Each row is a point on a landscape with many valleys, with its height.
From any point a ball takes the steepest step (drop divided by distance) to one of its 2 nearest points. It stops when none of these is lower. Distance is the straight distance between rows; heights are no part of it.
rinov h=64.6: [-.20,-.06,-.08,-.02,.23,-.11,.02,-.09,-.16,.16,.41,-.21,-.42,-.28,-.20,-.04,.19,-.07,.13,.11,-.40,.15,-.14,-.18,-.52,-.20,.18,.10,-.30,-.33,.16,-.31,.18,.19]
vuv h=76.4: [-.02,.15,.00,-.05,-.13,.19,.16,-.27,-.15,.16,.06,.00,.11,-.35,-.03,-.08,.04,.11,.04,.03,-.10,-.05,.03,.14,-.05,-.11,-.05,.17,.10,-.23,.24,-.06,-.09,-.06]
Fanat h=70.3: [-.10,.09,.07,-.37,.04,-.18,-.11,-.29,.26,.05,.04,.14,.31,-.06,-.01,.42,-.25,.05,-.09,-.20,.23,-.19,-.46,.25,.39,.12,-.01,-.12,.06,-.05,.02,.24,-.08,-.03]
rika h=34.4: [.03,-.12,.34,.01,-.08,.13,-.03,-.27,-.14,.13,-.10,-.10,.02,.02,.06,.04,-.15,.20,-.17,.08,.15,-.12,-.32,.16,-.11,.25,-.01,.01,.13,-.10,.12,.04,-.18,-.15]
ruva h=63.1: [-.15,.29,-.05,-.08,.18,.10,-.04,-.31,.00,.19,.01,-.14,.08,-.18,-.01,.17,.21,-.04,.04,-.12,-.16,-.11,-.68,.13,-.32,-.02,.11,-.06,.14,-.21,.28,-.07,-.09,-.10]
gezu h=73.3: [.25,-.26,.46,.20,-.16,.10,-.03,-.13,.04,.15,-.16,-.08,.25,-.41,.03,.02,-.55,.13,.17,-.08,-.05,.16,.25,-.15,.01,-.14,.09,-.01,-.07,-.30,-.06,.01,.20,-.03]
runun h=88.4: [-.03,-.02,.40,.33,.01,.29,.04,-.17,-.05,.15,-.20,-.07,-.06,-.56,-.15,-.01,-.11,.12,.19,-.23,.10,.21,.29,.08,.29,-.01,-.05,.04,.08,-.04,-.01,-.13,.03,-.07]
Muzo h=79.0: [-.28,.39,-.34,-.29,.00,-.44,-.14,.07,.13,-.05,.22,.16,-.02,-.03,-.05,.18,-.01,.05,-.25,-.07,.15,-.18,-.17,.16,.45,.07,-.19,-.06,.18,-.02,-.19,-.08,-.25,-.19]
Gub h=24.8: [-.17,.50,-.25,-.16,-.01,-.10,-.01,-.04,-.21,.10,-.07,.01,-.11,.11,.09,.00,.29,.29,-.20,.11,.08,-.11,-.07,.14,.31,.27,-.17,-.10,.37,.22,-.14,-.34,-.48,-.38]
Nusak h=46.2: [-.02,-.39,-.20,.01,-.20,-.01,.14,.16,.01,-.34,-.08,.25,-.25,.25,.17,-.11,.04,-.03,.05,.00,.23,-.03,.31,.20,-.14,.16,-.14,-.17,-.13,.32,-.06,.36,-.04,.28]
Zol h=60.0: [.29,-.02,.22,.05,.07,.08,.02,.03,.16,.22,.30,-.08,.32,-.09,-.09,.07,-.39,-.03,-.17,.11,.07,.05,-.08,-.32,.20,-.10,-.04,.22,-.13,-.41,.08,.10,.20,.01]
vofeb h=71.4: [-.06,.15,-.03,-.18,-.15,.00,.14,-.27,-.29,.04,.04,-.05,.05,-.10,.02,-.19,-.06,.27,-.15,.15,-.28,-.16,-.12,-.02,-.18,.03,.02,.16,.19,-.33,.15,-.15,-.17,-.11]
Melim h=41.9: [-.16,-.01,-.08,-.14,.23,-.29,-.33,.21,.36,-.01,.19,.08,.04,.36,.04,.27,.01,-.20,-.13,-.14,.25,-.06,-.36,.00,.11,.02,-.12,-.11,-.22,.01,-.04,.24,.27,.14]
filaz h=54.0: [-.01,-.32,-.21,.01,-.28,.10,.34,-.10,.20,-.27,.07,.31,-.15,-.07,.06,.01,.18,-.08,.12,-.31,.03,-.16,-.21,.41,-.45,.06,-.01,.01,-.18,.10,.43,.40,.02,.31]
faru h=49.0: [.03,.08,-.09,-.11,-.04,-.24,.07,.29,-.09,-.04,.18,-.03,.01,.28,.08,-.11,-.12,.09,-.31,.23,.18,.02,.27,-.19,.29,.12,-.23,.00,.03,.06,-.19,-.03,-.06,-.07]
nul h=17.8: [-.26,-.03,-.33,-.20,-.03,-.13,-.03,-.23,.08,-.22,-.23,.18,-.03,.02,.01,.12,.28,-.10,.15,-.19,.06,-.17,-.12,.41,-.06,.00,.14,-.19,.08,.35,.06,.03,.00,.08]
renef h=59.3: [-.15,-.19,-.08,-.09,.06,-.07,-.17,.25,.01,-.27,-.24,-.04,-.12,.46,-.03,-.02,.05,-.26,.34,.13,-.11,.09,.50,.09,-.16,-.13,.01,-.21,-.19,.46,-.26,.14,.07,.10]
vipo h=53.0: [-.10,-.33,.05,-.07,-.08,-.14,-.09,.13,-.11,-.27,-.36,.07,-.15,.47,.08,-.11,.12,-.07,.08,.07,.00,-.03,.29,.13,-.23,.12,.00,-.23,-.05,.43,-.14,.18,-.12,.13]
Buv h=78.3: [-.03,-.03,-.12,.41,.03,.24,.16,.06,-.10,-.18,-.19,.00,-.32,-.16,-.09,-.09,.34,-.08,.34,-.03,-.11,.01,.31,.02,-.31,-.07,.05,-.06,.04,.30,-.01,-.14,-.11,.04]
bitak h=53.4: [.06,-.25,-.15,-.19,-.33,.01,.16,.11,-.11,-.25,.06,.20,.05,.33,.26,-.15,.10,.07,-.16,.23,.06,-.10,.02,.07,-.25,.14,-.02,.11,-.12,.07,.04,.20,-.05,.20]
toti h=55.9: [.00,-.14,.07,-.23,.22,-.17,-.31,-.04,.33,.04,-.17,.04,.27,.07,-.07,.25,-.15,-.08,.16,-.20,.15,-.05,-.08,.07,.47,-.02,.09,-.17,-.03,.19,-.08,.18,.22,-.02]
duzaf h=63.9: [-.30,-.23,-.05,-.14,-.15,-.20,.10,-.05,-.21,-.05,.13,.17,-.45,-.19,.04,.01,.12,.16,-.14,-.03,.00,.03,.22,.16,-.09,.28,-.11,-.26,-.01,.16,-.05,-.11,-.12,.18]
guv h=55.5: [.15,-.06,-.07,-.09,-.22,-.09,.08,.26,.04,-.11,-.09,.10,.20,.41,.16,-.26,-.12,-.05,-.13,.27,.17,.01,.48,-.18,.31,.01,-.16,.07,.03,.17,-.27,.04,.08,-.11]
gake h=64.3: [.07,.20,.03,-.08,.16,.15,-.16,-.16,.21,.05,-.25,-.08,.30,.02,.01,.28,-.12,-.03,-.02,-.22,.25,-.17,-.44,.25,.37,.02,.05,-.13,.11,.13,.07,.14,-.08,-.15]
Medog h=81.2: [-.11,.30,-.09,.15,-.11,.24,.24,-.20,-.24,.19,.07,.02,-.02,-.53,-.15,-.14,.17,.20,.06,-.18,-.15,.05,.13,.04,.27,-.12,-.08,.20,.33,-.23,.05,-.22,-.20,-.25]
lesik h=64.1: [.10,-.40,.18,-.02,-.29,.03,.23,.04,.30,-.15,-.17,.38,.30,-.12,.09,.02,-.13,-.01,.09,-.28,.30,-.06,.17,.26,.11,-.03,.00,-.04,-.08,.16,.13,.36,.13,.24]
pudon h=52.7: [.19,.20,-.33,.13,-.08,.18,.25,.17,-.14,-.10,.07,.03,.19,.14,.07,-.29,.03,-.10,-.14,.20,.02,-.12,.10,-.21,-.08,-.22,.04,.26,.14,-.10,.13,.07,.07,-.05]
zesab h=65.9: [.17,-.11,-.26,.10,-.45,.01,.36,.20,.11,-.20,.12,.37,.01,.00,.10,-.30,-.05,-.01,-.09,-.02,.19,-.03,.46,.05,.12,-.05,-.21,.15,-.10,.06,-.01,.25,.18,.25]
rimu h=74.7: [-.15,.26,-.18,-.43,.08,-.22,-.20,-.13,.12,.00,.06,.05,.19,.00,-.01,.34,-.16,.08,-.16,-.15,.09,-.17,-.37,.18,.42,.14,-.04,-.13,.19,-.04,-.12,-.07,-.17,-.25]
bebok h=40.7: [-.01,.26,-.08,.14,-.01,-.07,.04,.16,-.06,.04,-.07,.02,-.04,.34,.09,-.04,.19,.00,-.10,.15,.25,-.09,.06,-.09,.40,.09,-.27,.06,.15,.06,-.12,.01,-.18,-.17]
rikoz h=51.4: [-.01,.14,.06,.05,.24,-.02,-.17,.06,.16,.06,-.06,-.13,.00,.39,.05,.12,.10,-.07,-.13,-.01,.20,.02,-.40,.03,-.03,.08,.04,-.03,-.05,.11,.01,.04,.04,-.05]
bamud h=23.8: [-.15,.29,-.30,-.09,.21,-.39,-.21,.35,.22,-.09,.47,.12,-.02,.20,-.05,.17,.18,-.22,-.12,.00,.10,-.01,-.10,-.11,.27,-.08,-.14,-.03,-.09,.06,-.22,-.09,.19,.04]
degil h=25.0: [.12,.06,.05,-.54,-.06,.00,-.12,-.14,-.13,.10,-.09,-.14,.51,-.08,-.16,-.01,-.55,.10,.01,.17,-.31,-.14,.10,-.32,.20,.04,.24,.08,.19,-.17,-.18,-.05,.00,-.26]
nat h=43.5: [.12,-.27,.20,-.11,-.40,.04,.21,-.12,.04,.06,.05,.16,.16,-.13,.16,-.14,-.33,.23,-.13,.04,.14,-.03,-.05,.20,.02,.05,-.10,.14,-.09,-.38,.21,.22,-.03,.13]
Kosu h=69.3: [-.11,.46,-.26,-.33,.21,.03,-.19,-.30,.08,.07,-.03,-.04,.23,-.09,-.14,.20,.13,-.10,.13,-.13,-.32,-.19,-.52,.14,-.12,-.15,.15,.07,.22,-.08,.16,-.15,-.09,-.21]
gizu h=67.2: [.27,-.04,.01,.15,-.01,.07,.01,.23,.21,.06,.10,.07,.28,.06,.00,-.13,-.17,-.17,.02,.05,.13,.05,.24,-.31,.16,-.20,.05,.17,-.11,-.03,-.07,.16,.36,.17]
Soz h=68.9: [.03,-.34,.21,.04,-.21,-.04,.05,-.08,.29,-.07,-.36,.18,.27,-.10,.07,.05,-.20,.15,.07,-.24,.33,-.01,.18,.32,.41,.03,-.08,-.31,.08,.23,-.03,.27,.05,.16]
saka h=24.9: [-.07,.15,-.39,-.41,-.06,-.26,.08,.02,-.11,.05,.36,.06,.06,-.01,-.08,-.14,-.09,.13,-.15,.16,-.27,.01,.10,-.21,.02,.03,.08,.10,.06,-.15,-.12,-.20,-.04,-.07]
telo h=78.4: [-.09,-.34,.09,.13,.22,-.20,-.15,.16,-.07,.02,.09,-.15,-.46,.08,-.04,.03,.10,-.09,.02,.09,-.19,.20,.17,-.21,-.25,.07,-.02,-.18,-.30,.12,-.21,-.24,.11,.17]
kolil h=82.6: [-.09,-.29,.23,.29,.25,.03,-.11,.05,-.21,.00,-.21,-.21,-.44,-.15,-.18,.08,.05,-.08,.26,.05,-.27,.24,.34,-.11,-.17,-.03,.15,-.22,-.15,.13,-.18,-.21,.03,.14]
bomu h=61.1: [.06,-.14,-.30,-.20,-.24,-.09,.11,.27,.09,-.18,.09,.28,.07,.12,-.01,-.24,-.04,-.03,-.10,.13,.16,-.05,.55,-.18,.29,-.09,-.17,.03,-.03,.13,-.15,.17,.14,.18]
mokuz h=19.9: [.16,-.23,.39,-.18,-.38,.03,.09,-.27,-.19,.02,-.31,.03,.29,.09,.27,.01,-.37,.32,-.15,.23,.08,-.10,-.30,.13,-.11,.17,-.08,.04,.12,-.32,.24,.17,-.20,-.16]
Von h=58.9: [-.17,-.22,-.23,-.09,-.22,-.18,.22,.01,-.19,-.23,.08,.16,-.27,.14,.13,-.11,.12,.14,-.12,.16,-.06,-.02,.17,.12,-.42,.18,-.17,.01,-.04,.13,-.01,-.03,-.24,.14]
vofo h=82.7: [-.05,-.35,.15,.32,.02,.15,.04,.02,-.15,-.14,-.20,.01,-.30,-.36,-.11,-.09,.07,.06,.44,.02,-.26,.16,.45,.02,-.26,-.03,.14,-.10,-.06,.28,-.10,.01,.06,.12]
Gumo h=70.2: [-.25,-.24,-.06,-.09,.21,-.35,-.22,.22,.19,-.09,.06,.00,-.37,.46,-.02,.13,.15,-.20,.04,-.15,.01,-.01,-.13,.08,-.23,.05,.12,-.28,-.34,.41,-.03,.16,.26,.20]
Dut h=19.8: [.16,-.03,-.14,.15,-.18,.08,.02,.13,-.28,-.16,-.14,-.05,-.05,.30,.18,-.27,.06,-.05,-.06,.36,-.11,.04,.16,-.16,-.40,.07,.02,.10,.07,.12,-.13,-.03,-.06,-.04]
niz h=73.8: [.09,.38,-.11,.52,.13,.25,.09,.09,.13,.08,.09,.09,-.01,-.34,-.14,-.07,.25,-.25,.08,-.28,.11,.07,.09,-.03,.14,-.26,-.02,.14,.04,-.09,.09,-.01,.08,-.01]
Goza h=52.5: [.18,-.18,.22,.06,-.06,.07,-.04,-.09,.13,.10,.11,.02,.16,-.14,-.04,.10,-.29,.06,-.09,-.06,.14,.05,-.17,.03,.04,.06,.00,.11,-.16,-.29,.19,.15,.18,.10]
Nadu h=33.5: [.01,-.18,.01,.05,.08,-.01,-.15,.11,-.16,-.13,-.16,-.05,.00,.18,.03,-.06,.04,-.18,.10,.19,-.24,.01,.19,-.24,-.25,-.08,.14,.10,-.02,.10,-.05,-.10,.13,.07]
zab h=62.5: [-.16,-.04,.18,-.13,.22,-.22,-.30,.08,.15,.12,-.19,-.02,.03,.14,-.12,.17,-.12,.05,.10,-.19,.17,.09,.21,.07,.67,.07,-.16,-.27,.00,.20,-.23,-.04,.08,-.11]
Lunu h=71.0: [-.19,.14,-.28,-.01,.22,-.14,-.09,-.10,-.24,.04,.28,-.22,-.54,-.23,-.22,-.02,.29,-.08,.14,-.03,-.41,.20,.05,-.07,-.27,-.08,.13,.04,-.09,-.04,.04,-.46,-.04,.13]
det h=43.8: [.20,-.01,.09,-.12,.19,-.02,-.30,.16,-.16,.07,-.21,-.27,.14,.35,.00,-.03,-.16,-.08,.13,.31,-.30,.11,.10,-.46,-.13,.00,.20,.15,-.02,.10,-.22,-.12,.09,-.09]
sirur h=79.3: [.35,.17,.01,.52,-.10,.43,.31,.14,.09,.10,-.04,.18,.14,-.33,-.06,-.18,.07,-.04,.05,-.21,.34,.10,.25,-.07,.22,-.21,-.14,.16,.03,-.09,.09,.03,.10,.05]
Nepum h=55.7: [-.06,.14,.18,-.20,.21,.05,-.16,-.30,-.05,.20,.03,-.29,-.04,.00,-.05,.23,-.06,.14,-.07,-.01,-.23,-.10,-.56,-.04,-.29,.18,.09,-.02,-.01,-.19,.19,-.26,-.05,-.13]
bek h=32.9: [.10,-.36,.29,-.16,-.35,-.06,.19,-.07,-.03,-.14,-.12,.09,.20,.14,.16,-.12,-.18,.19,-.20,.23,.18,-.06,-.20,.13,-.36,.21,-.01,.04,-.08,-.23,.28,.29,-.07,.04]
dage h=49.9: [-.08,.48,-.08,-.03,.16,-.02,.02,-.20,-.13,.25,.28,-.12,-.22,-.30,-.11,.14,.09,.20,-.11,-.05,-.09,-.09,-.40,-.10,.16,.06,-.15,.11,.20,-.30,.03,-.26,-.32,-.33]
birev h=67.8: [.13,.33,-.08,.28,.23,.24,.04,.04,.25,.02,.25,.06,.29,-.26,-.10,.12,.10,-.22,-.03,-.29,.13,-.02,-.23,.07,.16,-.31,.06,.15,.10,-.22,.20,.06,.11,-.04]
bag h=26.1: [-.33,.42,-.24,.02,.31,-.30,-.16,.09,.13,.06,.37,-.01,-.19,.08,-.07,.14,.28,-.20,-.18,-.08,.06,.06,-.23,-.03,.34,-.02,-.14,-.13,-.05,.03,-.25,-.21,-.09,-.09]
Lig h=33.2: [.27,-.19,.10,.27,-.21,.21,.10,.21,-.12,-.12,-.10,-.05,.06,.34,.30,-.30,-.01,-.06,-.14,.45,.00,.00,.04,-.17,-.57,.07,-.07,.27,-.02,-.13,-.05,.17,-.05,.06]
lag h=33.8: [-.22,.16,-.22,-.21,.22,-.53,-.32,.21,.40,-.19,.38,.14,-.08,.18,-.02,.43,.20,-.30,-.09,-.25,.17,.02,-.23,.04,.26,-.14,-.09,-.11,-.26,.07,-.10,.12,.18,.09]
fus h=8.7: [.06,.15,-.21,-.49,-.05,-.23,-.01,-.04,-.12,.12,.28,-.05,.31,-.20,-.16,-.09,-.43,.17,-.09,.15,-.34,-.10,.04,-.20,.36,-.02,.16,.15,.15,-.26,-.05,-.19,-.03,-.20]
tudoz h=74.4: [-.21,-.39,.10,-.03,.13,-.27,-.12,.00,-.03,-.17,.06,-.10,-.43,.31,.06,.12,.08,-.12,-.02,.02,-.05,.13,-.07,.02,-.43,.22,-.01,-.33,-.29,.29,-.13,-.10,.05,.28]
tufo h=65.2: [-.15,-.01,-.24,-.06,.20,-.20,-.28,.17,.09,-.15,-.03,-.05,-.14,.42,-.11,.05,.18,-.33,.18,-.03,-.09,.04,.16,-.02,-.13,-.13,.10,-.16,-.25,.34,-.12,-.02,.12,.12]
zefev h=81.5: [.20,-.07,-.13,.17,-.46,.30,.38,.14,.00,-.29,-.14,.20,.29,-.19,.12,-.43,-.01,-.02,.21,.07,-.08,-.06,.51,.01,-.28,-.26,.12,.18,.11,-.04,.07,.20,.03,.15]
faso h=83.7: [.18,.08,-.12,.26,-.27,.32,.27,.04,.04,.01,-.06,.17,.30,-.39,-.04,-.25,-.03,.01,.21,-.11,.14,-.05,.42,.09,.07,-.27,.04,.20,.08,-.09,.15,.09,.08,.03]
roto h=79.1: [.14,-.40,.58,.14,.03,.11,-.04,-.18,.02,.21,-.13,-.25,-.01,-.56,-.12,-.01,-.36,.17,.23,.01,-.27,.17,.10,-.08,-.17,-.08,.14,.03,.01,-.42,.04,-.02,.02,-.07]
fos h=28.5: [-.08,.29,.06,.01,.26,-.08,-.08,-.02,-.15,.14,.01,-.09,.01,-.18,-.11,.08,.09,.07,.01,-.07,-.06,.03,.00,-.12,.40,-.03,-.01,.01,.18,.11,-.12,-.21,-.04,-.16]
Tiron h=53.3: [.42,.07,.06,.49,-.09,.30,.29,.28,.03,-.06,-.12,-.04,.11,.31,.25,-.24,.16,-.14,-.17,.23,.37,.04,-.07,-.13,-.18,-.04,-.11,.22,-.01,-.11,.20,.26,.04,-.08]
Vador h=65.4: [-.12,.16,.04,-.40,-.02,-.15,-.05,-.35,-.34,.21,.12,-.14,-.17,-.16,-.01,-.01,-.08,.35,-.20,.20,-.32,-.03,-.30,-.01,-.23,.24,.00,.02,.14,-.37,.09,-.40,-.27,-.26]
deked h=11.9: [-.16,.13,-.06,-.06,.14,.06,-.14,-.07,-.01,-.02,-.25,-.14,.02,-.04,-.05,-.01,.18,-.04,.21,-.14,-.04,-.04,.18,.16,.28,-.14,.13,-.13,.15,.33,-.11,-.16,-.12,-.11]
lanak h=43.9: [-.18,.07,-.12,-.34,-.03,-.12,-.07,-.18,-.15,-.10,-.25,.06,.18,-.01,.01,.03,.00,.12,.04,.06,-.15,-.15,.10,.16,-.01,.14,.05,-.02,.33,.11,-.02,-.05,-.18,-.12]
pab h=37.1: [.04,.09,-.09,-.17,.07,-.12,-.10,.15,-.09,.11,.32,-.13,-.13,.16,-.02,.05,-.07,.00,-.15,.22,-.31,.09,.01,-.26,-.11,-.04,.02,.12,-.15,-.12,-.02,-.20,.09,.06]
letuk h=73.1: [.10,.04,.20,.52,.04,.37,.07,.08,-.12,.06,-.10,-.15,-.21,-.09,.03,-.12,.22,-.09,.16,.03,-.02,.22,.19,-.08,-.27,-.12,.07,.06,-.05,.02,.04,.00,.03,.04]
Kas h=60.4: [.18,.28,-.20,.23,.04,.22,.16,.13,.07,.03,.25,-.03,.25,.05,-.02,-.10,.19,-.18,-.15,-.02,.05,-.07,-.17,-.07,-.17,-.27,.03,.25,.00,-.15,.21,.03,.16,.07]
bab h=67.0: [.15,-.24,.27,.35,.03,.26,.01,.09,-.01,-.10,-.27,-.10,-.02,.21,.13,-.10,.16,-.20,.16,.04,.08,.09,-.05,.00,-.41,.03,.12,-.03,-.16,.20,.06,.12,.05,.05]
Fizat h=38.8: [-.23,-.19,-.27,.01,-.03,-.14,.08,.07,.06,-.19,.01,.14,-.37,-.01,.00,.04,.32,-.08,.07,-.25,.15,-.08,.27,.31,-.01,.06,-.15,-.24,-.14,.38,-.01,.24,.01,.28]
Sikit h=76.3: [.32,-.15,.06,.10,-.39,.14,.27,.18,.02,-.22,-.17,.16,.24,.11,.18,-.34,-.21,.10,-.07,.16,.11,.03,.27,-.07,-.17,-.05,-.01,.16,.00,-.08,-.04,.23,.11,.08]
supo h=46.7: [-.02,.05,.02,.14,.26,-.09,-.12,.15,.04,.12,.31,-.21,-.14,.08,-.07,-.05,.10,-.16,-.12,.02,-.03,.10,-.22,-.28,-.15,-.08,.05,.09,-.15,-.14,-.03,-.10,.21,.09]
Sedo h=49.4: [-.09,.00,-.03,-.10,.16,-.23,-.16,.09,.33,-.07,-.02,.10,.11,.14,.06,.22,.07,-.09,-.05,-.23,.32,-.10,-.15,.19,.41,.01,-.12,-.16,-.13,.18,-.02,.18,.05,.07]
voni h=67.1: [.17,-.17,.32,-.10,.03,.00,-.17,-.08,.09,.29,.06,-.14,.20,-.30,-.11,.05,-.55,.05,.03,.06,-.11,.21,.11,-.32,.25,.05,.06,.06,-.08,-.35,-.12,-.05,.24,-.04]
Kiz h=58.0: [-.07,.38,.16,-.04,.08,.04,.08,-.27,-.30,.37,.21,-.21,-.39,-.25,-.14,-.03,.04,.37,-.16,.05,-.31,-.05,-.30,-.10,-.11,.10,-.11,.09,.15,-.42,.13,-.41,-.33,-.39]
Maba h=56.5: [-.08,-.20,.20,.14,.27,.00,-.06,-.06,-.12,.20,.23,-.28,-.31,-.20,-.16,-.01,-.06,-.02,.06,-.01,-.25,.16,-.09,-.15,-.32,.06,.11,.03,-.23,-.21,.05,-.14,.19,.04]
zor h=79.5: [-.11,.29,-.21,.18,.34,.10,-.12,-.06,.05,.06,.06,-.10,-.23,-.07,-.17,.06,.44,-.29,.32,-.23,-.21,.01,-.09,.06,-.23,-.23,.21,.02,.00,.15,.09,-.31,.00,.06]
rom h=30.0: [-.30,-.02,-.33,-.11,.10,-.15,-.15,-.05,.07,-.18,-.11,.10,-.34,.14,-.04,.19,.31,-.13,.27,-.29,-.10,-.02,.24,.32,-.06,-.04,.06,-.38,-.05,.50,-.02,-.01,-.03,.15]
totu h=60.5: [.32,.02,.28,.51,.06,.37,.12,.18,.09,.01,-.28,-.14,.13,.31,.20,-.08,.18,-.19,.01,.02,.33,.13,-.14,.01,-.13,.03,-.02,-.02,-.02,.07,.17,.19,-.04,-.15]
kosav h=61.6: [.32,-.15,.07,-.04,-.13,.04,.10,.41,.07,-.09,.05,.18,.35,.25,.11,-.23,-.29,-.06,-.09,.29,.13,.09,.37,-.47,.20,-.16,-.09,.26,-.07,-.01,-.24,.15,.24,.05]
reren h=73.2: [.18,-.01,.14,.25,.25,.14,-.08,.13,.02,.17,.09,-.17,.11,-.21,-.09,-.04,-.14,-.09,.11,.05,-.06,.23,.22,-.28,.07,-.12,.05,.10,-.07,-.13,-.05,.04,.26,.03]
Voma h=79.2: [.16,.10,.25,.34,-.30,.35,.24,-.22,.09,.05,-.13,.15,.10,-.34,.09,-.02,-.03,.20,-.09,-.08,.39,.08,.03,.20,.48,.04,-.14,.04,.10,-.11,.12,.00,-.24,-.17]
saro h=37.5: [.24,.01,.15,-.35,.10,.00,-.28,-.12,.01,.12,-.06,-.20,.45,.18,.02,.17,-.55,.14,-.08,.19,-.22,-.12,-.26,-.26,.13,.04,.14,.03,.03,-.13,-.14,.10,.07,-.12]
gikir h=75.7: [-.27,.06,-.26,.06,.13,-.11,-.01,-.12,-.13,-.15,.08,-.04,-.38,-.14,-.13,.08,.32,-.16,.29,-.16,-.32,.11,.06,.07,-.34,-.13,.17,-.14,-.07,.19,.01,-.27,.11,.14]
ton h=71.3: [.29,-.39,.06,.12,-.47,.06,.30,.20,.08,-.07,.09,.21,.04,-.08,.01,-.37,-.29,.13,-.10,.21,.18,.05,.51,-.23,.10,-.07,-.12,.19,-.08,-.16,-.11,.16,.14,.27]
zopav h=7.5: [-.28,.42,-.21,-.06,.16,-.25,-.07,.06,-.10,.02,.07,-.01,-.35,.22,.05,.06,.35,.00,-.12,-.03,.11,.07,-.02,.04,.42,.19,-.23,-.17,.10,.15,-.23,-.24,-.38,-.20]
tofif h=36.8: [-.08,.26,-.10,-.43,-.01,-.15,-.08,-.12,-.17,.02,-.16,-.07,.07,.20,.00,.03,.00,.22,-.12,.12,-.07,-.10,-.10,-.03,.10,.19,-.07,-.05,.30,.07,-.12,-.24,-.33,-.35]
feker h=29.2: [-.01,.08,.06,.26,-.01,.13,-.06,.09,-.06,-.02,-.30,-.09,-.06,.19,.02,-.05,.16,-.07,.11,.04,.12,.06,.16,-.01,.13,.00,-.08,-.11,-.03,.18,-.11,-.04,-.02,-.14]
vev h=30.3: [-.18,-.04,-.27,-.19,.01,-.16,.01,-.04,.06,-.11,.13,.10,-.13,.15,.13,.04,.26,-.13,-.12,-.07,.02,-.08,-.24,.33,-.32,.10,.00,-.11,-.10,.17,.08,.08,-.06,.21]
muz h=56.9: [.09,.18,.01,-.21,.19,.00,-.35,-.04,.41,.03,-.10,-.16,.37,.32,-.04,.38,-.25,-.22,-.04,-.18,.19,-.25,-.49,.05,.20,-.09,.10,-.09,-.05,.08,.03,.23,.15,-.10]
fedad h=84.1: [.21,.16,.37,.55,-.13,.46,.17,-.11,-.04,.23,-.21,-.06,.10,-.40,-.01,.03,-.02,.20,.11,-.10,.21,.13,.24,.09,.24,-.10,-.03,.05,.25,-.15,.05,-.07,-.18,-.21]
konu h=35.6: [-.16,.03,-.32,-.61,-.15,-.29,-.01,-.05,-.26,-.07,.01,.11,.17,-.13,.01,-.11,-.08,.11,.02,.14,-.35,-.09,.17,-.02,.14,.15,.18,.06,.20,.10,-.08,-.19,-.05,-.02]
Vusa h=47.8: [-.24,-.54,-.04,.00,-.18,-.08,.14,-.17,-.01,-.21,.09,.20,-.36,-.12,.06,.04,.13,-.03,.07,-.22,-.14,-.15,-.18,.37,-.45,.12,.10,-.19,-.19,.12,.28,.21,.01,.43]
dun h=68.6: [-.18,-.32,-.06,-.21,-.15,-.29,.03,.06,-.13,-.06,.18,.10,-.30,-.30,-.06,-.05,-.11,.18,-.03,.10,-.23,.12,.37,.00,-.09,.17,-.02,-.06,-.17,-.09,-.15,-.05,-.01,.24]
kuf h=74.0: [.10,-.20,.30,.12,-.29,.19,.16,-.30,.15,-.01,-.27,.21,.28,-.24,.09,.00,-.19,.19,.07,-.22,.40,.10,.07,.35,.45,.08,-.08,-.06,.10,.03,.02,.18,-.21,-.01]
bonat h=46.0: [-.10,-.13,.41,.02,.24,.08,-.12,-.27,-.03,.16,-.12,-.28,-.13,-.10,-.06,.27,-.08,.20,-.12,-.17,.01,-.02,-.54,.07,-.04,.21,-.01,-.20,.07,-.10,.02,-.04,-.16,-.16]
resa h=39.7: [-.17,-.26,.03,.08,.04,-.09,-.04,-.09,-.01,-.02,.14,.10,-.33,.04,.09,.14,.18,.00,-.07,-.15,-.03,.05,-.45,.25,-.43,.17,.08,-.11,-.20,.11,.23,.10,.10,.24]
Mavul h=84.4: [-.01,-.06,.40,.11,-.09,.10,.15,-.24,-.18,.22,-.04,-.08,-.06,-.57,-.24,-.15,-.26,.22,.06,.04,-.24,.08,.23,-.09,.01,-.12,.05,.11,.13,-.43,.02,-.24,-.10,-.10]
takal h=74.8: [-.13,.46,-.23,-.04,.31,.10,-.10,-.15,.01,.09,.11,-.11,.10,-.06,-.16,.06,.30,-.17,.09,-.18,-.30,-.05,-.29,-.09,.01,-.25,.18,.07,.15,.05,.00,-.30,.05,-.15]
kelef h=59.5: [.07,-.28,.04,.14,-.32,.04,.27,.10,.18,-.12,-.11,.28,.03,-.06,.18,.07,.06,-.04,.00,-.16,.34,-.06,-.13,.25,-.16,.07,-.04,-.01,-.13,.05,.28,.36,.11,.28]
masem h=44.3: [.21,.08,-.13,.15,-.12,.19,.27,.21,-.14,-.06,.15,.06,-.04,.30,.15,-.32,.13,.00,-.23,.28,.11,.00,-.09,-.15,-.33,-.08,-.09,.26,-.05,-.11,.20,.16,-.02,.13]
zizu h=40.4: [-.09,.41,.07,.15,.17,.25,.02,-.13,-.22,.28,-.04,-.14,-.22,-.28,-.20,.06,.24,.19,.01,.00,-.12,.01,-.14,-.09,.25,.01,-.03,.10,.34,-.11,-.03,-.24,-.29,-.30]
bogu h=52.2: [.07,.05,.17,-.01,.13,.00,-.25,.14,.01,.09,-.16,-.26,.05,.54,.06,.11,-.08,-.17,-.05,.20,-.02,.04,-.14,-.26,-.09,.06,.02,-.04,-.06,.06,-.21,.00,.08,-.18]
buzur h=48.6: [.22,.06,.19,-.09,.35,.24,-.28,-.05,.20,.07,-.07,-.22,.43,.20,.00,.29,-.39,-.08,.05,.00,.02,-.20,-.47,-.13,.06,.00,.12,.02,-.03,-.08,.02,.14,.15,-.16]

Where does a ball stop that starts at each point below?
roto => mokuz
tudoz => nul
lesik => nul
zor => mokuz
gikir => fus
Fanat => fus
zefev => deked

Call two points neighbours if one is among the 2 nearest of the other. Go from one point of each pair to the other, from neighbour to neighbour, staying as low as possible. Name the highest point that can't be avoided.
fus, Dut => bogu
fus, zopav => lanak
mokuz, fus => zor
zopav, bamud => bag
